Each row is a point on a tangle of strands that fork, close into loops and nearly touch. The rows are in no order.
Two points are linked if the straight distance between their rows is under 46.7. Some points are linked to none.
k568: [-10 2 0 8 5 2 -13 -4 -1 19 9 26 0 -8 14 0 13 0 -4 -3 -1 -25 -8 0 3 -3 -6 -7 -13 9]
k126: [-6 -6 14 9 -1 -5 0 -12 9 17 25 22 -14 -7 10 -14 -22 2 -9 3 16 -13 -14 25 9 -9 -15 -8 -15 -17]
k238: [-11 15 -1 -12 -9 1 9 -7 0 7 22 -4 5 -8 -10 -14 -10 5 17 -17 10 10 9 10 16 20 -8 -2 -6 5]
k606: [10 11 14 -17 -15 -12 -9 2 3 8 0 -6 0 -4 -11 5 -8 3 15 18 13 0 14 1 8 5 -9 21 -3 -13]
k548: [-11 2 -21 1 19 3 4 -17 -11 -9 8 -2 3 5 5 -8 -11 5 -1 -20 -11 3 -2 1 -8 7 1 -18 4 15]
k666: [0 10 -1 -11 -11 5 8 10 7 -11 14 -14 -8 1 -5 4 -2 6 13 -7 1 17 -1 1 0 11 1 -14 25 -19]
k41: [-18 -2 7 18 -3 4 16 -1 6 -10 12 -4 3 -12 11 -18 -10 -7 -9 -15 -6 20 -9 -10 12 4 4 -3 11 12]
k119: [-6 14 2 10 -8 1 -3 4 3 -1 23 3 -1 -1 -16 5 -1 28 8 -4 12 -10 7 8 6 12 -6 -15 -13 7]
k24: [-14 -17 -22 -1 5 -5 1 6 -16 -22 6 -10 4 0 -10 -4 -8 8 -7 20 -2 -2 12 0 -5 -6 5 2 3 0]
k949: [-3 -5 17 22 -21 8 -19 5 3 0 15 2 2 -7 -7 -6 3 -7 -11 5 16 -10 2 3 11 -6 -10 7 -8 -2]
k820: [-2 1 -20 -13 -3 12 20 6 -4 -6 -9 -17 10 10 -3 -3 -4 5 18 -25 -7 18 8 -15 -6 17 14 -4 11 8]
k383: [-16 -3 6 17 14 2 3 -5 -1 4 0 22 1 -7 12 0 18 3 -3 -3 -8 -12 -10 -5 -4 -3 0 -7 -6 20]
k475: [15 4 11 -10 -13 -9 -5 0 6 15 -3 -6 1 3 -17 16 -5 -5 11 17 11 -8 2 14 3 3 -7 10 -21 -10]
k623: [-6 6 12 19 -15 10 0 9 10 -7 22 1 2 -6 -13 -1 10 10 4 -14 12 0 -2 6 5 11 -9 -17 0 5]
k202: [15 -2 11 -8 0 5 -16 1 -8 6 -12 17 -12 -8 23 16 18 -15 -3 -2 -5 -4 -11 -2 3 -12 2 9 10 -12]
k218: [-1 20 -17 -12 10 -10 12 -4 -3 9 6 8 -1 -1 -6 3 -7 22 17 0 -2 -10 8 14 1 19 -5 -17 -13 9]
k899: [-1 -1 2 22 -15 10 -21 5 2 -4 6 -12 -1 6 -9 -2 2 -10 -21 13 13 -9 0 -3 -1 -9 -6 -1 -1 -2]
k371: [0 -6 10 6 2 -8 -8 -18 5 18 8 18 -12 -1 17 -14 -18 -8 -22 15 8 -15 -16 12 3 -18 -8 6 -18 -19]
k771: [5 10 -2 -6 -4 0 4 6 6 -4 5 -17 -5 3 5 -3 -7 -5 2 -16 -1 20 -8 -16 2 2 10 -10 26 -15]
k382: [2 14 -5 3 6 -9 8 -3 8 5 9 3 -5 5 -15 8 -2 21 7 5 5 -15 1 15 -2 10 -5 -20 -20 6]
k133: [6 2 36 7 -18 -4 -9 5 3 -1 2 1 -2 -13 -5 2 -1 1 11 -7 10 11 6 -4 12 3 -9 19 5 3]
k265: [-1 -9 3 16 -6 7 -7 3 -3 -6 -6 -16 4 11 -12 5 0 -11 -10 4 5 1 3 -4 -5 -10 2 2 -1 13]
k31: [-11 4 4 26 -14 22 16 21 10 -19 10 -3 0 -7 -2 -2 14 14 7 -12 -1 8 -4 1 2 16 -2 -18 11 10]
k278: [4 -18 -1 2 21 -1 6 -19 -6 -10 -5 0 0 3 3 7 -9 -12 -5 -6 -9 5 -13 11 -12 -12 2 -11 -2 5]
k595: [3 12 -10 10 0 14 2 5 6 -8 -10 -10 -3 18 0 5 8 16 10 -25 -2 2 0 -7 -18 8 5 -27 8 13]
k244: [5 12 -1 -19 4 -6 7 -7 6 17 6 20 2 -14 8 -5 6 0 21 -8 -3 3 -6 19 8 17 -7 -4 1 -7]
k751: [18 -2 14 -7 2 -5 -18 -13 -7 3 -22 -3 2 12 -2 14 -6 -7 -4 21 0 -10 9 0 -3 -5 -9 34 -22 -5]
k173: [-8 3 -2 5 -1 -4 -21 4 -6 10 3 17 -6 -8 16 -5 10 -1 -14 12 1 -19 -3 -12 7 -11 -2 8 1 -2]
k927: [6 -1 11 7 -9 2 0 11 7 -10 -3 -8 -6 -6 8 -1 -2 -11 -5 -1 -1 18 -12 -9 4 -7 4 -1 25 -14]
k572: [7 -16 16 18 -3 8 -7 2 -2 -16 -16 -7 -1 1 0 8 3 -15 -9 13 -4 5 -4 -1 -5 -11 0 14 2 2]
k672: [2 -2 -8 -20 4 -5 -11 10 -17 5 -12 16 -2 -10 12 10 13 5 5 18 -6 -12 11 -5 0 -3 3 17 6 -5]
k696: [7 11 7 -5 -14 -1 2 10 11 -6 12 -17 -7 8 -20 9 -1 9 7 1 12 8 1 8 -1 4 -3 -14 7 -18]
k499: [-2 -4 10 6 -2 -1 5 -7 13 4 8 -1 0 0 -5 -8 -3 -12 -5 -4 6 5 -9 11 4 0 -4 -7 -4 -5]
k127: [9 10 28 -2 -5 -15 -5 -7 17 12 9 12 -17 -5 7 -5 -13 4 5 -6 11 8 -9 7 10 -3 -4 0 7 -21]
k691: [-8 2 4 -9 0 -14 -13 -1 -15 -3 1 11 1 -11 6 -10 -9 8 -4 24 1 -9 20 -5 13 0 -10 33 -4 5]
k834: [1 -18 -20 -8 19 2 -2 3 -13 -1 -20 2 8 10 7 11 4 3 -2 -6 -9 -12 3 -8 -19 -12 13 -8 2 11]
k960: [-1 5 -20 -13 3 -2 -5 0 -18 -8 9 -11 -4 9 -14 17 -16 12 4 1 7 -7 9 10 -8 -3 0 -19 -3 6]
k792: [0 -12 9 7 17 -11 -11 -13 0 -5 -5 6 -4 4 13 -8 -8 -7 -26 16 -7 -4 -4 -8 -4 -21 0 18 -4 -6]
k282: [10 15 0 9 -4 9 12 -3 17 10 -8 -5 5 0 5 -11 6 -10 6 -27 -6 17 -12 0 -1 16 0 -15 11 5]
k577: [-3 -12 21 18 1 -1 4 6 -2 -12 -7 12 -5 -15 11 -2 11 -2 -6 14 -10 5 -5 -5 4 -12 2 13 8 2]
k679: [9 1 27 15 -15 6 -6 8 11 8 -8 1 2 -5 -8 6 14 -8 6 -8 7 1 0 -9 9 4 -1 11 -1 6]
k839: [-1 3 -10 2 7 -5 2 -4 -3 -8 2 -5 -7 13 -18 15 -4 16 0 9 4 -12 2 14 -12 -5 3 -21 -14 7]
k277: [-10 4 -19 -2 -3 18 14 4 -12 -6 -4 -18 10 9 -8 -4 1 3 13 -24 2 11 12 -6 -3 15 5 -9 1 25]
k947: [-2 8 6 -12 -7 -15 -10 1 -4 8 6 2 -2 -7 -2 -6 -11 6 2 14 8 -4 17 -4 14 2 -7 18 -2 -3]
k273: [13 4 16 -9 6 -3 -6 -2 0 9 -14 12 -5 -4 17 13 11 -3 1 -13 -3 4 -9 -10 1 -10 3 10 12 2]
k87: [-10 6 -24 -4 -2 1 -1 9 1 10 10 -8 5 5 -3 -6 1 -7 -11 3 2 -9 1 -6 2 2 4 -14 3 -5]
k262: [-1 -17 -3 -3 2 1 2 12 -12 -12 -26 -2 15 -2 7 -1 5 4 0 10 -11 2 19 -20 -6 -6 6 31 7 16]
k739: [-12 14 -16 -1 -6 9 14 -2 -2 4 13 -13 10 6 -15 -14 -2 3 9 -19 6 9 9 2 6 20 -3 -11 -7 18]
k480: [1 -15 -4 -4 3 -3 10 5 3 -10 -3 1 -1 -7 -4 0 6 -9 0 21 -10 6 -6 10 -3 -6 4 4 7 -22]
k36: [-16 4 4 6 2 -10 13 -8 11 -1 13 -5 -2 4 -7 -18 -12 3 -7 -8 1 12 -3 -3 8 4 4 -4 -1 6]
k464: [11 1 17 1 -12 1 -7 6 8 16 -10 1 5 3 -15 11 13 -7 10 2 8 -7 4 1 7 4 -3 9 -16 4]
k140: [-17 -12 -21 -9 14 -4 5 -4 -17 -13 10 -5 4 -2 0 -7 -13 1 -4 -4 -8 3 3 -1 -3 -3 5 -6 8 8]
k61: [0 -16 -13 -11 2 7 -1 12 -17 -6 -21 -9 10 3 3 4 1 -3 3 -5 -7 -1 13 -16 -11 -8 10 10 12 11]
k171: [4 -2 6 -15 9 -8 -8 -9 -9 19 -8 4 5 1 7 6 -5 -12 -3 -4 -1 -9 4 0 6 -4 -3 15 -14 9]
k539: [8 -12 -1 -7 32 -15 10 -21 0 1 -10 7 2 5 8 3 -7 -1 -7 -7 -16 6 -12 1 -12 -13 6 -2 -4 4]
k233: [-1 -11 6 13 7 -8 -9 -15 4 4 -2 11 -4 6 10 -11 -3 -14 -27 28 -3 -13 -9 3 2 -14 -4 18 -23 -14]
k374: [-14 -17 7 18 14 -4 13 -5 1 -4 -2 18 -1 -12 10 -9 14 -8 -13 13 -13 -4 -12 -3 2 -9 3 6 -8 4]
k5: [-5 7 -27 -9 -11 10 1 7 -12 -9 13 -28 3 12 -23 3 -11 9 0 0 13 4 10 -1 -8 -1 6 -15 -1 -1]
k359: [4 10 11 -18 6 -7 -9 -4 -7 25 -5 16 1 -7 14 4 4 -4 6 -16 2 -6 3 -6 11 -3 -3 12 -1 12]
k476: [3 15 -19 -26 12 -12 8 -3 -8 15 -5 -1 6 3 -5 8 -9 13 18 -4 -4 -6 12 1 0 15 4 -6 -6 9]
k388: [3 -8 -19 -2 10 9 9 5 -2 -6 -22 0 4 13 6 6 7 12 10 -21 -8 -1 1 -13 -22 0 15 -19 9 10]
k944: [11 0 11 -14 6 -10 -11 -8 -6 18 -20 13 0 4 8 14 2 -8 -5 13 -4 -16 1 0 4 -5 -3 27 -23 -1]
k600: [-3 1 -15 -7 -9 -3 6 4 0 -18 14 -33 -4 16 -21 -3 -18 9 -4 3 6 15 4 -9 -6 -1 11 -6 4 -15]
k332: [-3 18 -3 14 -3 14 -8 -3 9 0 18 11 -4 -7 14 -10 8 7 3 -24 -2 -2 -12 9 1 14 -12 -30 13 0]
k100: [-7 -1 1 -1 14 -20 -6 -6 -1 6 1 10 -6 1 11 -8 -3 10 -19 9 -5 -9 3 -14 2 -14 3 10 -1 1]
k551: [-10 23 -6 -1 -8 3 -8 1 3 9 22 -11 -10 8 5 -13 -11 7 -8 -21 6 2 5 -27 11 4 0 -11 7 -2]
k888: [8 -11 -13 -13 4 2 -7 -1 -6 -1 0 7 0 -5 8 0 7 -21 -8 26 -9 -4 -7 12 2 -6 0 11 0 -29]
k703: [-2 -8 -10 5 -1 8 3 8 2 6 0 6 2 3 -13 10 16 -8 -7 20 1 -25 -5 16 -2 -1 -3 -10 -26 -2]
k547: [2 -15 -2 14 -3 2 9 14 6 -21 -2 -7 -5 -6 -1 -2 5 -5 -5 15 -7 11 -8 1 -7 -7 7 -6 19 -19]
k994: [11 -5 11 -7 6 -5 -13 5 -8 -6 -19 14 -4 -5 11 8 16 5 2 25 -8 -7 12 -8 -3 -6 0 33 6 -8]
k605: [0 7 16 -14 -7 -7 10 -5 10 14 15 15 2 -17 -1 -10 -3 4 23 -10 9 6 1 19 18 17 -8 4 -5 -4]
k292: [4 0 14 16 -14 15 -3 -1 14 1 18 -4 4 -4 -10 1 5 -9 -4 -11 14 3 -12 20 2 4 -13 -19 -5 -1]
k763: [-11 2 1 16 -10 14 21 10 6 -18 9 -10 2 -11 1 -8 0 2 3 -13 -4 20 -4 -3 9 11 2 -12 16 7]
k92: [9 9 5 8 -3 9 1 3 11 6 -9 -11 -2 10 -3 9 8 -2 7 -23 2 7 -6 -4 -7 6 3 -17 9 7]
k353: [9 -2 0 -14 2 4 -9 1 -5 6 -1 20 -11 -10 20 8 17 -19 -5 12 -6 -8 -14 10 3 -9 1 8 4 -29]
k66: [3 11 -21 -26 10 -5 14 -1 0 6 -8 -13 7 13 -5 0 -8 11 22 -21 -9 13 10 -10 -7 16 9 -3 6 2]
k204: [7 -14 -8 1 -18 12 2 20 -5 -9 -30 -21 11 11 -7 6 5 -4 5 4 3 6 14 -17 -18 -6 14 12 5 5]
k506: [-4 -1 -18 -11 26 -10 13 -14 -1 10 -4 17 2 -5 14 -4 8 0 -2 -2 -14 -3 -10 5 -4 -3 10 -9 -3 3]
k52: [2 -11 14 5 9 -1 6 -20 3 -8 5 0 -5 -1 -1 4 -8 -15 -3 -3 -1 10 -14 21 -3 -7 -5 -8 -3 -1]
k989: [18 -10 -4 1 -11 9 -2 13 5 -1 -34 -14 14 10 -4 6 10 -11 1 15 -3 4 10 -14 -14 -3 7 25 6 -5]
k977: [-1 -6 -13 5 18 5 14 -17 -3 -10 -6 2 6 0 3 -6 -4 -4 7 -16 -12 12 -10 14 -12 9 -2 -15 1 15]
k255: [-4 4 -15 3 -9 -11 5 7 11 -7 18 -22 -1 11 -23 -9 -12 5 -16 19 10 2 1 2 0 -2 4 -6 -6 -19]
k280: [10 -7 16 3 -1 5 -13 2 -5 -15 -24 2 8 -6 12 0 8 1 -1 21 -7 3 18 -11 0 -2 -2 41 9 5]

A fork is a point with three links, a tip a point with one. Leave the first point through the second and follow the links. Name the first fork or tip that comes.
k359, k273: k696
k771, k927: k751
k238, k739: k382
k568, k383: k949
k949, k899: k126
k133, k679: k691
k218, k476: k244
k691, k947: k133

A tip is a point with one link. Name the tips that can be reached along the links from each point below, in the order of the rows.
k171: k751, k696
k605: k24, k244, k506, k255
k595: k672, k282, k989
k464: k133, k691
k572: k126, k949

How many points has the smallest loop of links through each point below? Write none if it is on no loop.
k41: 7
k464: none
k994: none

Name the points in between on the shortest way along the links from the first point to the second, in order.
k374, k233: k383, k568, k173, k100, k792
k382, k238: k218, k476, k66, k820, k277, k739
k547, k171: k480, k888, k353, k202, k273, k359
k600, k31: k5, k960, k839, k382, k119, k623
k476, k24: k218, k382, k119, k623, k292, k499, k52, k278, k977, k548, k140
